Each scene shows the same named points in several views. A view is turned or mirrored, shifted and resized as a whole, has a little noise and may leave points out.
In the rows, zero is written as 128.

Scene 1
View 1
K_291: [109 139 134 135 156 139 127 158 106 125 121 145 135 150 142 140 132 161
 106 134 128 129 106 136 117 138 128]
K_681: [101 190  97 109 120 128 203 151 136 106 128 120  87 128 147  98 127 125
  89 126 158 134 121 100 105 157 146]
K_69: [110 158 142 116 145 138 117 145 130 113 114 132 138 135 136 132 135 153
 119 152 133 137 118 128 113 131 116]
K_951: [111 128 152 148 165 155 104 147  83 155 125 146 130 147 105 160 137 142
 116 135 130 128 116 155 110 122 125]
K_203: [111 117 148 152 170 147 102 160  84 143 123 155 144 159 128 159 133 167
 110 130 120 124 102 154 118 129 127]
K_110: [108 161 134 125 143 145 140 142 113 132 124 130 112 131 117 133 134 129
 112 139 144 134 124 130 106 132 128]
K_405: [103 183 105 109 125 130 184 149 138 104 124 123 100 129 146 104 129 132
  97 133 152 136 120 105 106 152 138]
K_612: [106 170 121 117 135 136 158 147 126 117 123 128 110 133 135 119 131 136
 105 137 146 135 120 118 108 142 131]
K_81: [110 127 140 137 163 135 108 165 110 117 116 153 155 160 157 144 132 185
 107 137 117 128  97 139 123 137 123]
K_932: [107 179 131 107 132 138 147 136 137 114 120 119 113 122 126 118 135 126
 116 149 147 140 129 117 104 135 122]
K_677: [107 158 131 131 144 148 147 142 102 142 129 131 103 133 108 136 134 120
 108 133 147 132 125 134 103 133 134]
K_342: [107 161 128 111 142 127 130 155 142  95 112 135 144 142 163 120 132 170
 110 149 129 136 109 116 119 142 118]
K_274: [107 170 127 114 136 138 148 144 128 116 121 127 115 130 132 121 133 136
 110 142 144 136 123 120 108 138 126]
K_369: [104 194 112  92 120 122 169 147 162  82 115 118 118 125 163  96 131 145
 105 149 148 142 121  97 110 150 124]
K_509: [111 166 157 115 143 154 106 124 119 138 119 120 122 117  94 141 141 116
 133 160 144 141 139 139 101 114 109]
K_980: [106 157 123 129 142 141 157 150 109 130 127 134 108 139 127 129 131 133
 102 128 145 130 117 127 107 142 137]
K_217: [111 140 158 131 159 148  92 143 109 134 117 138 144 139 117 151 138 150
 127 152 127 135 120 146 113 119 111]
K_51: [110 154 144 121 149 141 115 144 123 120 116 134 137 136 131 136 135 150
 119 149 133 136 118 132 112 129 116]
K_187: [109 153 138 124 147 141 126 147 118 124 119 134 130 138 131 134 134 147
 115 143 135 134 118 131 111 132 122]
View 2
K_81: [106  67 157  86 157 185 125 154 118 161  69 149 179  94  67 142 194  89
 120 135 164 105  86  98 144  63 173]
K_203: [ 86  68 150 106 159 225 123 150 116 179  82 162 144 130  35 141 178  95
 131 121 156 141  98  98 135  98 152]
K_932: [129 127 118  83  95  77  71 113 125 104 140 157 132  98 133 151 136 120
 123 140 142 135 129 111 132  94 148]
K_405: [106  99 119  91  87  34  43  81 107  98 139 114 171  95 165 108 132  90
 136 137 133 143 140 109 142  77 161]
K_69: [132 115 132  76 122 127 100 140 129 126 111 167 142  91 101 164 159 118
 116 140 153 116 108 106 132  82 155]
K_51: [127 113 131  81 124 141 102 140 128 132 112 168 136 100  90 164 159 118
 118 137 153 124 110 106 131  90 153]
K_274: [116 111 122  88 103  90  71 110 119 113 131 147 144 103 126 140 141 109
 128 136 142 139 128 108 133  91 151]
K_291: [ 98  78 143  96 139 160 101 134 115 151  95 146 161 110  80 135 169  94
 129 129 152 131 106 102 140  84 160]
K_681: [ 94  95 115  99  78  15  28  64 100  91 148 100 176 101 178  91 124  82
 144 135 127 154 150 109 145  79 160]
K_110: [106 110 120 100 108 123  75 112 119 129 133 156 124 124 101 143 137 112
 133 129 139 158 131 107 129 112 140]
K_612: [108 103 123  94 103  84  64 103 114 114 131 135 153 106 129 127 139 100
 133 134 137 143 131 107 136  89 154]
K_342: [129  97 140  72 125 102  97 134 123 120  98 143 180  73 122 147 172 100
 115 147 156  99 102 106 140  56 175]
K_217: [124 113 134  87 136 189 119 156 134 150 106 188 114 116  57 179 163 127
 118 131 157 131 103 103 125 105 141]
K_980: [ 86  87 126 108 112 119  67 101 108 135 126 135 147 129 106 115 141  92
 142 123 137 164 132 104 137 103 148]
K_187: [116 105 130  89 122 135  93 131 122 133 115 159 140 108  95 151 155 111
 125 134 150 133 116 105 132  92 151]
K_369: [140 118 121  66  86  12  56 101 120  81 131 125 181  61 183 135 144 103
 117 152 142 105 126 113 141  53 175]
K_509: [138 151 111  87 104 139  91 136 140 122 148 200  76 125  86 190 129 149
 119 133 143 155 128 110 115 133 121]
View 3
K_217: [128 151 136 107 122 126 150 144 124 169 133 151 128 134 134 137 122 133
 118 151 123 150  98 121 144 115 128]
K_677: [105 150 145 131 147 109 145 117 102 124 116 145  99 120 135 129 107 118
 120 146 126 144  87 163 117 130 118]
K_291: [141 151 144 100 138 118 118 125 110 158 116 139 103 135 145 133 112 135
 120 144 119 124 103 127 122 116 110]
K_951: [120 157 142 111 124 118 155 160 102 162 118 147 107 126 127 140 110 120
 116 157 113 146  68 120 135 109 117]
K_342: [149 143 140  97 146 126 100  89 132 154 129 141 120 146 158 125 122 152
 124 131 133 122 144 141 123 129 117]
K_612: [121 145 145 123 156 113 119  88 113 124 119 141 103 131 148 122 112 133
 125 135 133 132 118 169 112 136 116]
K_81: [161 152 141  80 130 125 106 134 116 179 117 137 108 144 148 138 116 144
 119 144 114 117 111 103 129 107 107]
K_187: [127 148 141 113 139 121 131 115 119 149 126 145 114 134 143 130 116 134
 121 142 127 138 110 143 128 125 121]
K_681: [113 140 152 134 180 104 100  51 105  93 108 136  85 127 157 112 104 132
 128 124 140 120 130 202  88 152 108]
K_110: [111 149 144 127 146 114 140 111 111 131 122 145 108 126 139 127 112 126
 121 143 130 143 100 159 121 130 121]
K_932: [114 143 141 129 152 119 132  86 126 125 132 147 119 132 146 121 118 136
 125 135 140 143 127 173 122 141 127]
K_405: [120 142 149 127 170 110 104  61 112 107 115 138  95 130 155 116 109 136
 127 127 139 123 132 188  99 147 112]
K_69: [132 146 139 109 137 125 128 109 129 154 133 147 124 139 145 129 122 141
 122 140 132 139 123 141 132 127 125]
K_274: [119 145 143 123 151 117 125  92 118 129 125 143 110 131 146 123 115 135
 124 137 134 136 120 165 117 137 120]
K_203: [143 158 143  92 122 119 133 164 100 177 112 140 101 132 134 145 110 127
 116 156 107 129  73 101 132 100 108]
K_369: [130 137 143 120 168 120  96  47 134 116 131 141 116 142 164 112 121 151
 129 121 147 125 163 186 108 151 121]
K_980: [118 149 148 123 154 110 125 105 101 126 111 140  93 126 143 126 106 125
 122 141 125 130  99 161 109 130 111]
K_509: [ 97 148 135 135 130 124 172 125 129 139 144 159 136 126 129 130 124 126
 120 149 137 170 101 158 144 133 142]
K_51: [130 148 138 110 136 124 133 117 125 154 131 148 123 137 142 131 121 138
 121 143 129 141 115 139 133 125 125]
View 4
K_291: [130 121 176 140 129 140 129 126 122 136 127  99  99 104 112 154 139 110
 124 102 115 136 148 119 140 112 147]
K_677: [115 145 154 138 131 138 153 125 107 116 121 119 126 107 122 137 145 121
 141  90 129 156 137 106 124 141 140]
K_681: [115 153 115 140 137 168 159 137 112 110 120 151 139  76 114 144 134 105
 176 136 149 182 119 138 150  94 136]
K_405: [114 154 122 139 137 167 148 136 116 116 115 142 133  79 120 149 135 109
 168 135 142 172 123 140 143  94 138]
K_217: [118 135 187 136 130 131 117 122 121 141 109  88  97 119 138 154 147 127
 113  85 103 119 151 115 107 136 149]
K_509: [ 97 167 162 130 135 134 131 123 112 128  93 108 120 117 158 143 153 141
 131  83 114 133 136 116  84 154 144]
K_951: [125 123 191 140 126 120 137 118 112 131 127  88 102 124 118 141 149 122
 111  69 110 130 155  92 121 153 146]
K_612: [116 148 142 139 134 154 142 131 115 122 114 127 123  92 124 148 139 114
 152 117 131 158 131 130 132 109 141]
K_980: [121 137 151 140 132 144 150 128 111 119 126 121 122  99 114 142 140 113
 144 104 131 159 136 115 138 122 140]
K_110: [113 147 154 137 133 142 143 127 112 122 114 117 120 104 128 143 144 122
 140  97 125 151 136 116 120 131 142]
K_203: [138 106 200 143 125 124 126 119 120 140 135  80  88 118 106 151 143 112
 104  79 105 124 161 100 138 131 150]
K_274: [112 150 145 137 135 154 137 130 117 125 109 123 121  95 131 150 140 118
 147 115 127 152 131 132 123 113 142]
K_81: [139 108 190 143 128 142 111 125 131 149 127  84  81 104 110 164 135 104
 111 106 104 121 156 126 144  97 152]
K_51: [117 141 168 137 133 144 120 127 122 138 107 102 104 106 136 156 144 121
 127 104 111 131 142 128 116 118 147]
K_187: [118 139 165 138 133 144 127 127 120 133 113 106 107 104 129 153 142 119
 132 103 117 138 142 124 122 119 145]
K_932: [106 160 141 134 137 155 133 131 118 125 100 125 124  95 141 150 142 123
 150 117 126 151 128 137 114 114 142]
View 5
K_291: [123 150 127 129 149 119 115 143 128 137 124 101 130 126 141  99 111 138
 125 115  88 139 131 127 123 132 132]
K_187: [128 149 123 115 153 126 114 139 124 138 117 112 123 124 141 108 113 150
 134 128 105 122 128 133 129 123 134]
K_612: [118 144 137  96 150 131 113 109 125 133 128 120 120 120 138 123 130 156
 124 135 120 111 131 123 140 141 124]
K_980: [116 136 140 108 143 133 107 122 119 134 134 112 116 118 149 124 131 156
 120 123 108 120 120 112 134 138 129]
K_369: [118 162 134  72 163 125 121  73 140 129 121 136 131 123 114 121 130 153
 130 155 141  93 160 141 152 159 108]
K_203: [128 146 121 153 144 118 113 175 122 142 123  87 127 129 153  90 100 135
 125 100  68 156 117 124 111 115 145]
K_81: [126 163 120 142 153 107 121 150 138 139 119  94 141 133 133  81  97 121
 126 110  76 152 143 138 117 134 132]
K_405: [111 145 146  84 150 131 113  83 129 130 135 127 122 119 132 130 139 157
 119 140 129 103 141 120 147 158 115]
K_677: [123 130 135 109 142 140 105 137 111 137 128 112 107 116 157 129 129 167
 127 125 110 118 107 112 132 120 137]
K_51: [133 153 116 115 157 125 117 143 126 138 109 112 126 124 139 103 108 150
 138 132 106 122 131 140 129 117 136]
K_342: [126 168 121 107 162 114 124 113 142 135 114 116 140 129 120  96 109 135
 133 136 110 121 157 147 134 144 120]
K_217: [141 150 108 130 156 126 115 173 121 142 102 105 121 125 148  97  98 150
 144 125  95 131 119 142 119  96 147]
K_681: [104 139 157  75 145 136 109  66 126 127 145 129 118 115 133 142 151 162
 113 140 136  95 139 108 153 170 109]
K_110: [126 138 130 106 149 136 109 135 116 137 121 115 112 118 150 123 124 162
 130 131 112 115 117 122 133 120 135]
K_69: [133 156 116 111 160 124 119 137 130 138 108 115 128 126 134 102 107 148
 139 134 110 120 137 145 131 120 133]
K_951: [133 135 120 141 144 131 107 180 111 143 117  95 113 122 164 104 106 152
 132 109  81 143 102 120 115  99 150]

In a view up to two points have been moved. Name them for each view, in the order of its rows, or write -.
view 1 -> K_932
view 2 -> K_342, K_980
view 3 -> K_203
view 4 -> K_681
view 5 -> K_405
